A landscape with many valleys, sampled at points; each row gives a point and its height.
From any point a ball rolls to the lowest of the 3 points nearest to it. It stops when none of these is lower. Distance is the straight distance between rows; heights are no part of it.
Sep (h 0.42): [157 136 195 152  88  97 122 101 111 111 110 154 176  73 143 103  93 134
 180 119 139 157 148 134 105 109 134 164 113 136 145 134 107 103 109 139
  87 122 160 156  99]
Zatu (h 2.33): [130 129 140 124 130 111 116 136 132 128 133 132 136 136 146 119 138  98
 131 129 140 133 136 125 120 138 119 133 146 136 141 140 117 118 146 137
 136 123 129 130 109]
zasut (h 2.74): [141 147  60 104 195 152 143 148 129 142 152 117  73 191 134 173 149 117
 112 135 124  99 126  94 160 139 118  97 164 153 131 128 165  95 159 132
 199 145 127  87 166]
Mefa (h 4.89): [124 151 152 106 168 141 155 117 146 137 158 152  52 136 146 120 103 135
 150  82 141 130 138 102 122 155 114 159 131 166 151 141 125  75 146 141
 112 173 134 110 137]
firo (h 3.63): [145 124 201 159  82  96 108 100 115  97 115 155 208  46 144  95  93 155
 167 116 136 161 114 162  90 107 139 190 103 114 146 137 115 129  72 131
  74 126 124 169  97]
tuki (h 4.36): [130 149 141 110 182 138 163 116 162 151 161 157  43 142 143 114 100 150
 154  76 158 135 154  96 130 154 108 167 127 185 138 143 130  71 151 155
 123 170 142 103 135]
Bavis (h 4.70): [141 100 191 157  45 114 100 120  90 130  61 129 213  67 121 104 131 124
 127 126 103 154  98 184 108 122 151 133  88  77 151 124  98 187  69 113
  69  89  85 179 102]
mel (h 1.62): [131 142 107 109 193 128 183 138 167 143 173 153  16 176 135 132 107 154
 135  95 151  92 153  84 148 167  88 143 151 209 121 146 156  76 175 153
 169 151 186  82 157]
mokip (h 1.12): [ 89 109  39 162 125 174  90 170 107 100 124  67 180 149  85 173 140 106
  47 197 106  98 109 147 157 129 133  18 129  62  90  52 167 197 113  91
 174  81 107 150 136]
tus (h 0.87): [102 115  79 150 129 150 126 157 138 121 116 101 132 142  95 144 157 120
  86 147 135 116 112 133 138  86 134 102 134  96  91  94 148 173 137 108
 169 102 113 124 160]
nenag (h 1.79): [144 136 164 126 116 104 119 115 125 132 124 141 113 129 156 109 114 101
 151 115 130 155 151 113 119 134 132 147 134 141 150 136 105  94 133 143
 103 131 148 130 123]
tulu (h 1.83): [118 102 108 148 105 140 105 150 130 119 117 100 177 140  99 136 160 137
 116 150 124 126 108 155 127  97 134 114 123  93  89 105 147 166 115 114
 117 107  97 123 127]
Rivu (h 4.76): [126 110 132 135  68 134  93 130 104 114 116 107 200 121 108 130 145 135
 118 151 103 135 104 186 124 115 141 103 107  88 112  99 110 203  88 112
  92  96  78 147 114]
mibur (h 2.87): [126 151 123 103 192 128 172 125 167 143 173 159  23 150 139 121 111 150
 151  86 143 113 151  86 141 156  83 160 142 196 127 142 141  71 167 155
 157 163 164  92 145]
lev (h 3.33): [130 129  66 125 186 145 141 143 152 143 139 116 105 166 131 165 155 120
  87 149 122  94 127  95 151 118 129  79 170 122 121 125 136 140 150 124
 216 111 122 104 156]
sef (h 1.16): [152 142 182 146 102  95 120 101 113 122 111 148 152  93 141 100 101 120
 163 118 142 155 145 127 111 124 132 153 116 140 148 138 102 100 117 141
  91 122 167 145 106]
Fimuz (h 3.78): [132 147 131 112 192 122 173 109 164 158 167 160  31 133 148 120 109 153
 161  71 164 125 153  86 141 153  93 170 136 193 132 148 138  68 169 164
 136 175 164  88 134]
guk (h 3.04): [129 110 113 121 155 126 127 151 146 126 133 127 133 142 140 126 156 107
 112 133 123 114 124 107 133 138 122 111 158 135 138 148 134 121 145 129
 157 127 138 108 124]
vose (h 0.27): [103 110  75 150 111 148 116 153 125 121 110  94 141 136  93 152 157 123
  88 156 121 119 105 138 131  94 127 100 124  87  91  74 153 178 125 102
 149 106 101 125 160]
beva (h 1.42): [ 98 119  68 161 108 147  87 153 105 108 109  76 167 127 105 160 150 111
  71 175 103 119  92 161 130 114 125  57 113  71 115  51 145 206 107 104
 149  95  91 146 134]
Ral (h 2.08): [106 125  84 155 104 150  88 156 114 108 111  81 163 123 107 155 150 121
  83 171 111 120  97 164 131 107 133  71 114  68 110  55 139 203 103 104
 136 101  86 136 143]
Betu (h 5.47): [145  97 197 156  53 105 111 109  96 120  82 137 211  54 130  96 111 136
 131 120 105 152 101 174 103 125 149 163  92  80 141 134 109 164  62 117
  52  98  96 168  95]
Zit (h 4.42): [137 102 164 149  46 124  95 121  88 127  81 126 220  77 114 125 135 126
 120 133  99 150  94 194 113 114 150 117 101  78 129 115  93 207  76 119
  90  76  80 174 103]
runav (h 4.96): [137  95 213 160  25  96  93 117  93 115  62 129 238  55 133  74 113 123
 139 128 105 161 115 190 100 128 164 134  74  71 156 133 101 188  63 121
  39  88  90 192  92]
sut (h 1.22): [156 136 181 149 100  99 112 117 119 125 112 143 156 105 144 105 112 115
 153 124 149 150 144 130 118 119 129 154 126 134 135 134 110 107 115 141
  95 112 157 154 111]
rula (h 4.55): [128 107 182 151  37 123  98 123  85 120  68 129 237  72 119 118 142 115
 118 129 105 158  98 193 110 112 152 115  90  72 142 120  88 204  76 118
  93  77  79 186 102]
gez (h 4.47): [132 144 161  99 135 126 141 101 133 136 128 158  89 124 139 109 101 130
 175  99 127 148 149 107 120 146 144 159 124 158 145 153 110  70 131 139
  81 166 149 116 129]
Mos (h 4.06): [135 108 149 141  66 127  96 116  95 133 100 125 198 101 115 134 139 135
 123 143 103 143 101 188 116 123 145 125 105  89 117 114 107 195  82 121
  91  86  78 162 107]
zedo (h 1.95): [133 145 193  93 135  84 179  64 119 155 140 168  83  70 158 103  93 169
 194  68 150 135 160 104 106 141 153 227 116 173 162 197  95  66 146 149
  73 208 167 145  93]
Vad (h 7.16): [ 92 108  60 132 169 150 135 149 163 127 146 103 113 174  92 155 142 117
  54 178 123  98 133 115 164 109 121  76 142 108  95 100 149 178 142  98
 215  91 116 112 166]
kog (h 1.65): [126 149  41  84 214 146 170 152 145 143 175 107  31 219 128 166 150 123
 100 129 158  79 145  93 174 143  89 102 152 189 116 134 174  72 195 144
 210 150 138  80 187]
Rizan (h 1.30): [ 94 117  64 159 107 154  83 163 111  98 121  78 173 131 101 165 149 108
  61 192 104 113  93 159 133 121 120  44 118  67 111  46 146 207 117  97
 164  92  99 149 134]
Tudug (h 3.80): [ 94 120  68 140 150 151 124 153 153 129 131 101 115 151 101 150 147 114
  65 157 127 109 122 118 145  96 128  90 146 102  95 108 139 175 146 102
 197 101 120 125 167]
tebak (h 6.89): [123 144 139  99 144 127 130 125 138 136 144 145  86 138 161 117 119 106
 140 109 123 143 136 105 115 151 114 150 142 144 155 138 121  88 140 144
 122 149 132 122 126]
fizi (h 1.21): [139 141 161 129 109 102 115 127 122 129 125 145 131 128 151 109 117  98
 143 119 145 144 137 116 112 135 124 147 142 128 143 134 105 104 136 146
 118 118 144 138 107]
Bame (h 2.35): [126 132 119  94 159 143 141 147 148 124 158 135  81 158 154 130 133 114
 132 126 119 115 119 104 124 158 108 133 146 162 151 145 143  95 142 133
 148 152 145  97 131]
vogi (h 1.03): [ 91 116  49 155 106 163  92 166 112 106 123  80 162 134  88 169 140 105
  66 184 103  97 100 144 136 123 126  47 121  76  93  46 165 200 113  89
 175  90 103 138 140]
rup (h 0.78): [110 109  90 147 116 142 109 158 130 120 108  95 155 132  96 143 157 126
  98 153 124 123 104 150 128  91 133 105 123  91  95  82 156 183 125 111
 130 106 106 121 147]
vazu (h 4.12): [129 152 154 106 162 133 153 108 152 139 152 154  65 136 146 112 107 136
 164  90 140 140 148  99 122 148 128 162 126 164 144 151 116  70 137 146
  96 175 137 107 132]
Nodez (h 2.34): [151 132 200 160  85  90 122  96 113  98 117 150 200  52 146  94  89 148
 174 117 139 156 129 152 101 114 138 178 103 130 150 146 106 120  87 136
  74 116 148 166  97]
tanup (h 2.55): [ 89 120  57 141 138 156 122 157 143 123 135 100 116 155  84 156 146 114
  69 168 124 103 122 126 149 101 127  85 136  94  86  96 153 178 138  96
 197 103 116 120 162]
selut (h 2.01): [131 139 192  94 131  82 171  60 115 156 127 158  83  68 152 104 100 173
 201  82 143 141 158 111 100 143 150 223 109 162 162 194  91  68 143 147
  70 196 157 149  91]
Gim (h 3.09): [130 144  53 112 202 148 124 144 150 144 161 107  89 177 124 171 160 121
  84 149 114  93 134  93 171 121 124  79 167 134 118 111 145 126 153 127
 217 122 119  99 162]
Notot (h 1.24): [125 118 146 136 116 105 113 145 130 126 132 134 149 135 141 112 137 103
 125 131 145 134 128 129 118 121 124 137 141 127 131 139 124 123 143 142
 133 115 129 137 101]
tuzof (h 0.63): [100 120  70 154 112 149 105 155 120 118 110  85 147 139  89 156 155 118
  81 168 117 115  99 151 132  99 133  82 125  81  97  63 150 197 127  99
 149  99  98 128 156]
defur (h 2.79): [135 149  54  99 201 153 133 139 139 143 161 110  84 192 135 171 152 120
  96 144 123  94 132  97 168 132 119  92 168 148 126 125 162 109 154 130
 208 140 119  89 164]
Keti (h 1.08): [142 142  92 105 178 158 163 152 141 137 157 128  64 188 126 148 135 130
 123 117 124  94 119 101 149 161 106 123 141 169 140 142 159  81 153 137
 173 159 153  89 154]
Zav (h 2.58): [153 118 177 160  79 114 108 115  97 132 117 142 180  96 123 118 121 129
 129 120 143 144 114 151 107 110 132 165 111 106 113 122 122 128  88 133
  98 104 119 166 103]
vuke (h 4.82): [123 137 128 101 150 135 134 134 143 125 149 136  80 141 156 125 122 114
 143 121 119 127 125 103 125 158 114 143 140 155 152 143 129  91 149 141
 137 154 130 114 124]
lodak (h 6.39): [136 146 150 110 137 123 128 118 137 136 133 148  89 133 151 111 111 104
 152 110 129 147 142 108 116 154 131 143 132 145 151 143 112  85 139 139
 109 151 134 122 129]
Pid (h 4.32): [137 141 151 111 189 113 177  98 163 166 158 169  51 138 144 109  98 165
 181  65 168 140 170  84 146 150 113 166 135 188 138 161 127  58 154 163
 112 192 163  92 119]
mag (h 3.32): [144 132  95 104 175 157 144 154 141 127 145 124  96 171 143 145 141 117
 119 134 116  99 121  97 153 154 114 101 158 152 153 144 154  99 147 130
 167 150 146  93 149]
vogo (h 3.27): [117 109 102 139 150 133 133 154 141 129 111 109 143 143 115 129 162 123
  89 140 135 116 126 112 139  98 132 104 156 111 118 131 137 150 147 119
 163 111 133 116 139]
Bapeb (h 1.26): [ 90 118  59 146 117 162 106 163 126 112 124  86 131 140  80 159 143 104
  72 169 116 106 102 140 140 112 126  76 122  80  86  68 161 186 123  91
 175  97 104 127 161]
keter (h 3.84): [114 117  84 141 145 145 127 156 148 134 121 105 128 152 104 144 160 122
  80 145 135 113 124 121 145  93 130  99 147 100 103 114 142 161 145 115
 181 106 130 116 157]
ropid (h 1.25): [153 145 174 143 100  98 119 109 120 129 117 145 142 112 141 107 111 113
 160 125 140 154 149 120 116 127 129 149 127 134 141 136 106  96 127 144
  98 118 157 144 107]
Buzif (h 1.85): [133 140 175 107 114 105 137  94 124 123 114 160 115  95 142 102  94 128
 196 106 114 158 159 120 115 145 141 161 115 155 148 164  99  79 136 128
  81 148 161 129 109]
muzes (h 0.86): [139 148  65 102 188 156 160 151 141 145 159 115  58 205 126 167 139 128
 114 123 135  83 131  92 163 146 105 106 150 180 134 141 172  81 160 136
 188 151 142  89 174]
zalu (h 3.15): [137 145 169 109 122 116 132 102 132 132 121 154 101 123 143 104 103 118
 172 111 125 152 164 111 113 148 141 152 126 144 152 156 102  79 133 136
  85 149 152 121 122]
zat (h 1.38): [137 135 106 100 171 153 158 149 141 116 163 133  72 168 139 141 126 131
 130 117 121 100 120  95 138 167 107 128 136 174 142 141 152  85 145 134
 157 155 153  93 148]
sobe (h 1.35): [144 144 178 118 103 103 127  95 121 117 105 154 131  89 150 105  94 127
 186 112 126 160 162 123 108 138 136 153 117 153 148 158  98  89 135 130
  82 139 167 135 110]
Povo (h 2.18): [137 144 156 120 117 105 117 125 125 130 132 140 112 129 155 115 124 100
 142 120 134 148 143 106 113 140 129 145 136 138 148 138 107  94 139 140
 112 128 136 133 119]
Tugok (h 2.69): [122 108 119 131 140 124 125 155 141 124 128 119 145 144 136 119 151 114
 107 136 133 126 126 123 135 120 128 119 155 121 129 139 132 132 151 133
 156 119 137 115 123]
Gerag (h 2.84): [151 112 164 150  76 117 111 117  98 138 114 136 181 100 122 126 128 137
 123 131 125 142 105 162 114 113 134 159 113  91 108 121 125 148  89 124
  87  98  99 157  98]
ved (h 1.80): [129 138 174  95 118 119 147  85 127 131 123 159 100 106 138 110  97 140
 194  99 121 150 165 111 109 144 153 172 118 158 144 172 107  72 137 131
  74 160 156 122 112]
pom (h 3.13): [128 125  79 129 169 148 134 145 150 142 133 111 113 158 119 145 163 117
  80 140 127 107 124 104 155 113 133  87 164 116 125 127 133 141 150 121
 201 112 131 106 152]
kures (h 1.11): [ 84 115  41 150 118 162 102 164 112 101 130  84 148 149  78 165 138 102
  69 188 109  96 110 147 150 113 125  66 119  77  91  63 170 196 122  85
 177 100 106 134 149]
sakul (h 2.30): [152 144 173 120 111 109 123 103 127 131 113 157 122 111 145 108 107 115
 167 118 130 147 152 112 112 138 141 143 125 147 150 139 103  88 125 135
  88 134 160 129 118]
dup (h 3.81): [133 124 128 109 147 127 135 145 139 123 145 135 115 143 150 123 136 106
 128 133 121 113 127 110 124 149 121 120 155 137 151 142 122 112 153 138
 151 142 136 111 115]
tunu (h 4.18): [120 140 126 101 171 146 150 146 144 124 161 141  62 152 144 130 122 125
 133 102 129 119 132 105 124 166 103 152 138 173 147 144 141  84 150 140
 145 163 136 107 140]
tozez (h 2.59): [134 144 166 102 160 126 172  93 155 145 152 161  74 127 133 106  97 159
 181  77 150 143 160  91 130 150 145 171 123 174 142 173 110  65 136 144
  82 185 152 121 119]
tubor (h 2.95): [137 151 162 104 166 130 166  99 153 151 154 156  70 125 143 113  96 150
 179  77 148 139 158  95 130 154 126 172 123 167 140 160 115  63 146 152
  89 185 141 112 129]
Les (h 3.43): [106 124  99 157  97 148  80 148 108 107 101  87 179 120 112 140 154 126
  79 178 112 130  93 175 124 105 136  54 111  69 116  60 119 210  92 111
 118  96  90 140 136]
las (h 2.52): [136 155  44  98 198 154 142 141 135 139 170 106  67 202 126 175 148 117
 102 131 126  89 133 101 170 138 108  94 164 164 129 119 173  97 171 131
 213 148 121  87 173]
moli (h 1.40): [117 113 130 139 115 112 113 147 135 123 133 126 167 138 130 117 140 114
 122 134 151 135 127 141 118 113 126 138 140 119 112 134 131 136 137 134
 133 108 120 138 101]
tis (h 4.14): [118 108 112 144  88 143  92 140 119 111 113 102 187 132 108 133 152 135
 115 161 112 132 105 177 118 110 141  87 117  74 106  93 127 203  91 114
 101 100  85 133 128]
Limep (h 2.51): [137 140 192 107  94  84 137  80 112 127  98 166 127  59 156 100  91 144
 219 104 122 168 154 136  95 122 133 187 105 149 164 167  91  92 149 132
  72 151 152 138  92]
Tik (h 2.16): [133 145 174  94 160  97 174  79 145 162 166 177  80  95 141 108  91 168
 199  70 156 127 161  96 133 151 135 197 123 189 140 188 106  65 145 151
  97 201 164 132  95]
gabab (h 1.19): [137 143  82 103 193 141 182 141 153 138 166 134  29 194 125 139 124 145
 126 107 148  89 145  92 147 163  88 133 142 194 122 147 162  74 165 146
 168 155 179  86 169]
los (h 2.02): [131 147 181  94 152 105 171  83 136 148 155 168  81 100 140 109  91 167
 195  75 145 130 160  94 120 148 144 200 113 185 148 197 104  73 145 143
  83 192 154 135  98]
zab (h 4.08): [153 106 179 155  62 119 106 115  91 135  93 129 198  79 127 119 128 129
 125 123 113 144  89 174 103 125 147 156 108  82 126 127 116 165  65 122
  74  88  88 169  99]
Mukef (h 1.20): [131 147  65  96 206 136 180 142 146 152 168 114  24 218 125 151 141 133
 108 113 164  85 159  86 161 153  91 110 151 197 120 150 171  70 187 150
 190 148 163  81 180]
Forom (h 1.34): [135 145  89  99 202 140 185 142 159 143 176 138  21 207 127 140 128 145
 122 107 156  80 159  76 157 172  92 124 148 202 114 149 166  71 177 149
 175 148 192  81 169]
nibir (h 4.43): [110 124 103 168  97 145  73 148 104 101  95  83 196 123 113 137 155 121
  72 183 107 137  96 171 120 105 138  47 112  59 121  63 111 216  89 117
 121  88  84 140 130]
kufet (h 1.29): [155 136 191 155  89 105 110 106 111 116 111 149 176  90 139 106 111 135
 149 121 146 147 131 139 110 112 132 160 114 118 133 129 112 110  94 135
  88 114 152 157 113]
kila (h 1.86): [124 110 129 146  95 126 110 144 125 122 125 113 180 136 109 130 144 135
 117 140 137 134 115 158 128 102 132 136 122 104  93 116 143 161 118 125
 111 103 103 140 115]
vuk (h 2.17): [133 149  42  91 203 153 154 147 132 142 177 105  54 214 130 170 150 128
 105 134 138  90 138  92 165 140 101 100 153 175 121 127 177  83 174 136
 208 144 130  78 186]
vopu (h 3.20): [139 107 148 140  73 128 108 119 100 130 119 132 188 107 110 133 130 132
 125 135 116 140 102 169 115 117 130 147 107  91 103 121 120 162  89 120
  95  93  82 163  99]
kaleg (h 1.01): [144 149  76 103 188 152 177 149 140 146 164 118  44 209 122 151 137 133
 112 112 146  85 144  89 163 157  94 118 147 189 120 141 173  73 166 142
 178 149 164  79 176]
lovan (h 1.78): [133 138 104 104 178 153 171 148 147 125 162 137  54 181 129 139 120 134
 127 113 123  98 132  99 146 163  94 146 138 190 135 144 155  79 153 135
 164 161 162  94 155]
deved (h 4.75): [133 137 145 109 136 116 127 125 133 131 137 142  94 132 160 113 119  93
 142 110 126 140 134 109 116 145 125 140 139 139 155 137 111  97 142 138
 123 141 131 122 124]
Duze (h 1.46): [123 140 182  94 129 102 166  78 125 142 137 172  98  88 138 114  93 154
 199  88 127 150 164 109 109 146 152 198 113 165 144 191  99  68 146 141
  77 181 156 130  98]
lumor (h 1.87): [137 142 183 104 101 101 138  79 120 124 106 153 126  78 148 106  92 137
 203 111 123 163 168 121 109 138 144 175 107 154 159 170  93  88 137 134
  79 149 156 135 103]
tiveg (h 4.87): [136  98 207 159  33 101  95 115  88 115  51 127 230  52 127  79 124 123
 130 129 107 167 103 196  99 125 158 130  78  70 159 131  96 191  63 114
  55  86  87 181  95]
sodo (h 1.36): [ 94 114  73 147 125 153 122 158 133 124 117  96 129 145  83 157 150 112
  72 162 124 111 112 138 143  94 126  92 136  93  82  77 155 181 134  97
 178 101 111 129 161]
fituv (h 5.22): [155 105 200 162  68  99 112 105 105 112 102 141 207  53 140  90 103 147
 150 126 120 148 109 169  98 115 148 182  96  97 137 144 118 142  54 121
  57 115 108 165  96]
Natun (h 2.54): [120 101 126 135  86 126 109 140 113 118 128 118 187 130 108 129 149 140
 124 137 123 137 109 171 122 111 129 134 117  95  96 110 135 168 109 120
 102 100  99 142 111]
Pabab (h 0.92): [131 117 151 145 101 108 113 138 122 127 128 127 168 129 133 118 135 123
 119 128 150 140 126 142 120 112 120 149 136 118 112 128 125 129 127 142
 121 102 125 152 106]
fivus (h 4.97): [138  96 211 153  31  95  97 112 100 115  65 130 228  52 137  85 109 127
 136 120 108 155 101 187  94 124 160 144  84  72 150 137 102 182  60 112
  45  91  95 179  92]
foga (h 3.65): [142 108 168 142  62 119 108 121  91 130 102 128 194  91 116 131 134 133
 119 127 104 143  96 178 113 124 131 142 109  87 120 118 111 181  84 117
  83  91  76 168  95]
bul (h 0.90): [ 90 115  58 155 110 154  97 159 113 107 115  81 149 129  96 161 141 108
  77 175 110 104  96 150 134 115 126  66 121  77 101  60 161 200 115  94
 159  99  99 139 144]
Nasuk (h 3.03): [137 128  86 121 176 143 140 149 147 141 126 111 116 162 127 150 162 116
  97 135 123 105 124 100 151 118 130  91 170 124 132 136 141 132 147 126
 187 125 133 106 152]
budo (h 5.48): [121 118 126 152  73 142  77 138 102 105 101 102 219 120 115 129 152 127
  99 167 104 145 106 183 118 108 142  63 102  77 116  88  98 219  78 111
 105  88  90 145 128]
dom (h 5.20): [135  96 205 156  40  94 103 103 104 106  82 139 214  43 141  86 107 141
 143 120 104 164 107 180  98 130 164 170  96  83 145 143 108 162  52 110
  48 109 102 178  91]
bogo (h 2.10): [140 158 187  95 146  85 181  65 131 166 161 178  76  88 152 108  91 172
 203  70 157 128 168  94 129 149 137 220 121 187 152 197 100  64 149 156
  93 208 170 140  84]
neveb (h 2.28): [138 145 165  99 172 113 173  86 151 158 160 176  73 117 138 107  91 169
 195  71 158 130 162  87 139 153 132 185 122 191 141 179 121  58 154 153
  95 204 161 117 100]
raned (h 2.93): [142 147  68 112 186 151 137 144 147 150 142 115  92 176 138 164 157 119
  98 143 117 101 125  92 162 133 123  84 173 138 130 132 149 120 151 123
 201 130 124  95 149]
dapi (h 3.11): [128 116 100 128 160 140 132 154 145 133 123 115 130 148 131 131 162 118
 102 139 128 112 120  99 152 116 129  95 160 120 129 133 137 139 145 128
 175 121 143 104 138]
Robu (h 1.94): [156 114 195 163  74 108 115 104 103 113 105 141 197  74 134 101 112 145
 147 120 140 144 126 153 106 112 136 172 109 108 125 132 122 126  77 126
  75 113 133 163 100]
Suren (h 1.05): [150 141 179 138  94  96 120  98 115 116 107 160 152  78 146 103  95 129
 185 117 129 157 155 130 106 120 134 161 116 148 153 148 105 100 124 141
  80 129 167 138 109]
Dovo (h 1.81): [124 143 182  92 134  97 176  67 123 152 138 167  83  78 145 112  91 170
 199  77 139 136 160 101 109 145 147 214 114 165 154 194 100  68 151 145
  84 201 161 141  88]
Zofe (h 1.23): [128 110 141 149  93 113 110 128 120 123 131 126 175 126 122 119 137 136
 117 133 139 143 112 158 114 113 127 148 125 110  97 127 132 145 116 134
 116 104 109 146  99]
vir (h 2.24): [129 144 166 101 142 120 164  92 142 141 140 165  91 110 133 106  94 155
 188  91 132 148 163 105 122 153 147 173 116 168 140 178  99  64 134 139
  74 172 150 128 114]
zun (h 3.62): [132 152 148 112 170 139 160 112 155 149 153 153  52 137 138 116 102 149
 169  78 149 141 147  97 130 152 123 164 125 171 147 153 122  68 142 149
 102 181 132 110 138]
Koz (h 4.46): [114 124  61 127 173 143 123 144 161 135 146 109 108 167 109 150 146 116
  64 161 125 100 128 102 159 110 131  79 159 110 101 115 142 163 147 108
 216 102 117 119 162]
kifi (h 0.76): [151 139 193 139  90  87 120  95 115 110 102 157 170  62 151 102  85 133
 191 120 138 162 149 146  96 114 129 172 108 151 161 151 102 105 123 135
  78 137 161 154  96]
dosuv (h 4.86): [136 143 152 104 135 118 132 107 129 140 128 153  88 128 152 112 110 114
 162 101 127 151 148 105 118 150 130 147 134 149 148 144 109  75 136 140
  92 150 138 116 132]
faf (h 0.70): [131 124 148 141 110 106 106 128 123 126 127 134 149 130 139 114 127 102
 133 129 147 143 129 131 119 119 126 147 136 133 121 139 118 112 134 142
 123 116 134 146 102]
nuguf (h 3.01): [103 119  83 169 107 151  74 152  97 102 107  83 185 118 114 156 149 113
  57 187 105 125  88 171 122 107 121  42 109  58 117  55 127 218 102 106
 143  84  91 152 133]
ris (h 2.68): [156 126 174 166  89 105 111 116 110 135 123 134 167 107 133 120 124 131
 128 125 153 140 128 144 114 116 130 160 122 114 117 126 124 124  99 134
 106 108 127 163 109]
Mun (h 3.52): [114 109  99 145 135 146 125 164 142 127 116 107 145 140 101 132 166 126
  95 142 138 123 115 127 131  89 130 107 140  97  98 114 138 154 139 120
 158 111 123 110 151]
fepe (h 1.70): [130 132 187  96 106  86 149  75 108 136 107 159 115  66 158 104  92 150
 209 101 120 163 162 123  96 138 144 193  99 165 154 179  95  78 144 133
  66 155 150 136  99]
nimup (h 4.88): [122 117 147 145  56 134  80 134 100 108  91 118 224 102 109 129 144 122
 115 156  93 150  98 188 121 112 146  85 102  80 119 101  88 227  81 113
  99  79  82 161 112]
mudu (h 3.45): [118 126  70 131 170 148 133 144 151 142 132 114 110 160 112 156 151 119
  79 150 122 104 126 108 152 106 130  90 162 113 109 120 138 153 150 113
 210 104 122 114 159]
Fek (h 4.17): [129 147 127 106 181 141 173 135 152 137 164 150  33 146 143 124 106 141
 142  96 139 118 138  94 131 162  93 155 128 184 135 147 145  79 161 150
 145 169 147  98 147]
Roso (h 2.99): [123 142 118  98 174 150 167 140 154 120 167 144  49 154 144 131 111 138
 139 100 130 110 130 102 132 164  96 155 138 185 140 146 146  83 146 148
 151 168 143 100 145]
naba (h 0.99): [144 145  85 104 185 153 161 153 136 136 155 120  69 194 132 151 139 132
 124 127 128  88 125  99 158 162 102 111 152 184 135 139 163  82 154 131
 178 159 155  85 165]
vabi (h 4.19): [136 144 148 107 192 131 169 104 164 153 162 162  46 136 147 108 102 164
 170  66 162 134 159  93 140 149 119 163 132 184 138 159 129  63 157 164
 115 188 152 101 134]
sule (h 4.56): [129 112 160 143  41 128  90 128  84 120  89 123 225  83 113 128 144 118
 120 142  98 149  98 193 115 110 143 104  96  76 133 110  80 219  84 112
  97  79  81 174 105]
zusa (h 5.04): [118 121 119 150  80 140  82 136 111 105 107  97 211 124 106 133 155 129
 107 166  97 138 101 180 119 111 144  64 113  74 113  80 112 213  87 112
 101  90  84 145 129]
Katid (h 2.53): [118 101 122 145 108 124 112 151 135 117 127 115 170 139 120 123 150 133
 115 137 144 135 118 155 130 102 131 130 131 112  99 125 140 144 127 128
 126 110 112 130 119]
Kibiv (h 1.39): [149 143 203 147  91  87 119  89 110 105 108 155 186  46 154  98  86 146
 200 117 142 166 137 150  98 108 133 186 101 139 161 144  99 114 111 144
  78 134 145 161  88]
tafa (h 3.16): [110 103 105 142 124 131 123 157 140 124 116 114 159 141 111 121 163 129
 107 140 144 129 116 143 136  92 135 122 131 106  99 110 148 156 138 114
 140 104 119 120 136]
Pekan (h 0.65): [ 91 104  62 169 121 163  77 166  99  89 110  73 199 127 100 169 146 118
  37 205  96 111  94 158 128 119 127  24 118  58 104  61 149 217 110 102
 170  76 103 158 122]
rav (h 3.61): [ 84 110  49 144 134 156 113 160 134 104 142  90 131 166  71 152 141 104
  58 182 121 101 119 131 157 110 125  74 129  93  87  83 162 182 127  83
 196  93 113 131 164]
nuv (h 0.69): [129 139 181  93 123 100 153  73 114 130 119 157 100  83 144 112  92 145
 199  98 116 156 162 117 105 143 147 188 107 161 151 180 104  70 144 136
  73 163 153 130 106]
Biviz (h 1.27): [143 136 170 150 102  99 113 112 113 134 115 140 147 112 142 111 110 107
 142 121 147 147 142 128 112 117 128 150 129 130 133 132 114 103 122 136
 106 115 146 147 108]
ref (h 1.00): [142 145  80 100 186 149 171 149 137 139 164 122  52 198 129 148 137 136
 119 117 134  90 133  93 158 158 103 119 146 186 129 142 168  76 159 135
 173 160 156  86 163]
levop (h 3.24): [137 130 111 109 160 140 134 150 141 126 136 127 110 156 144 141 144 112
 122 133 116 106 120 101 141 146 121 105 164 144 151 140 138 108 144 130
 161 144 145  99 133]
remes (h 2.92): [115 115  98 153  98 142  91 147 123 111 106  94 180 127 112 140 151 124
  98 164 106 132 100 172 128 104 143  71 109  72 111  69 127 203  99 115
 104 103  88 126 134]
goga (h 1.76): [115 111  91 153 101 144  93 150 118 112 105  94 165 127  99 148 151 131
  98 161 122 121 101 161 124  98 136  82 109  76 102  68 144 188 108 114
 112 108  93 127 141]
minev (h 3.00): [139 133  90 113 175 148 137 142 144 142 134 119 107 165 139 145 156 108
 106 140 118  95 115  93 152 128 126  92 169 130 137 134 145 112 145 129
 179 137 132 101 147]
vuris (h 2.15): [125 107 126 127 128 118 119 145 138 122 132 122 150 139 135 115 146 118
 120 140 140 129 127 131 126 117 124 126 151 119 115 139 131 138 148 135
 147 115 131 126 109]
figo (h 3.94): [115 118  74 143 159 149 129 144 152 145 124 108 115 155 110 149 155 121
  78 156 129 109 127 110 150 100 122  91 155 108 105 117 133 155 148 106
 201 105 127 120 160]
ledu (h 6.60): [125 145 137  95 155 141 140 131 145 132 156 142  59 150 152 122 109 121
 147 101 130 137 133 108 111 157 112 156 133 161 148 146 123  78 148 133
 125 166 129 106 136]
Tuz (h 5.64): [111 129  54 119 194 149 126 143 162 135 161 102 100 173 117 154 153 118
  64 170 122  96 139 103 167 115 125  70 166 118 109 117 146 159 141 114
 223 107 113 107 162]
kon (h 4.03): [116 114 104 161  91 152  85 149 111 107 102  94 194 126 115 139 155 125
  97 171 108 133 101 179 124 106 137  59 103  70 115  70 117 216  91 114
 111  97  88 138 134]

Call two points neighbours if one is among the 3 nearest of the other. Go from one point of each pair to the other, from neighbour to neighbour, staying as low as possible. Name the highest point that can't be avoided.
vose and Sep | kila
faf and nuv | Buzif
Pekan and vose | mokip
Sep and faf | Biviz

Where does a ball stop that starts at each point below?
figo | muzes
levop | faf
Mefa | nuv
dup | faf
Koz | muzes
sule | Sep
Rivu | Sep
dapi | muzes
nibir | vose
Buzif | Sep
ropid | Sep
budo | vose
Fek | muzes
Mun | vose
tuki | nuv
Pid | nuv

Write out the way that a ball takes from each point below.
vogo | dapi Nasuk minev raned defur las vuk muzes
Tudug | tanup sodo tus vose
Les | remes goga rup vose
ledu | tunu Bame zat Keti naba muzes
vuke | Bame zat Keti naba muzes
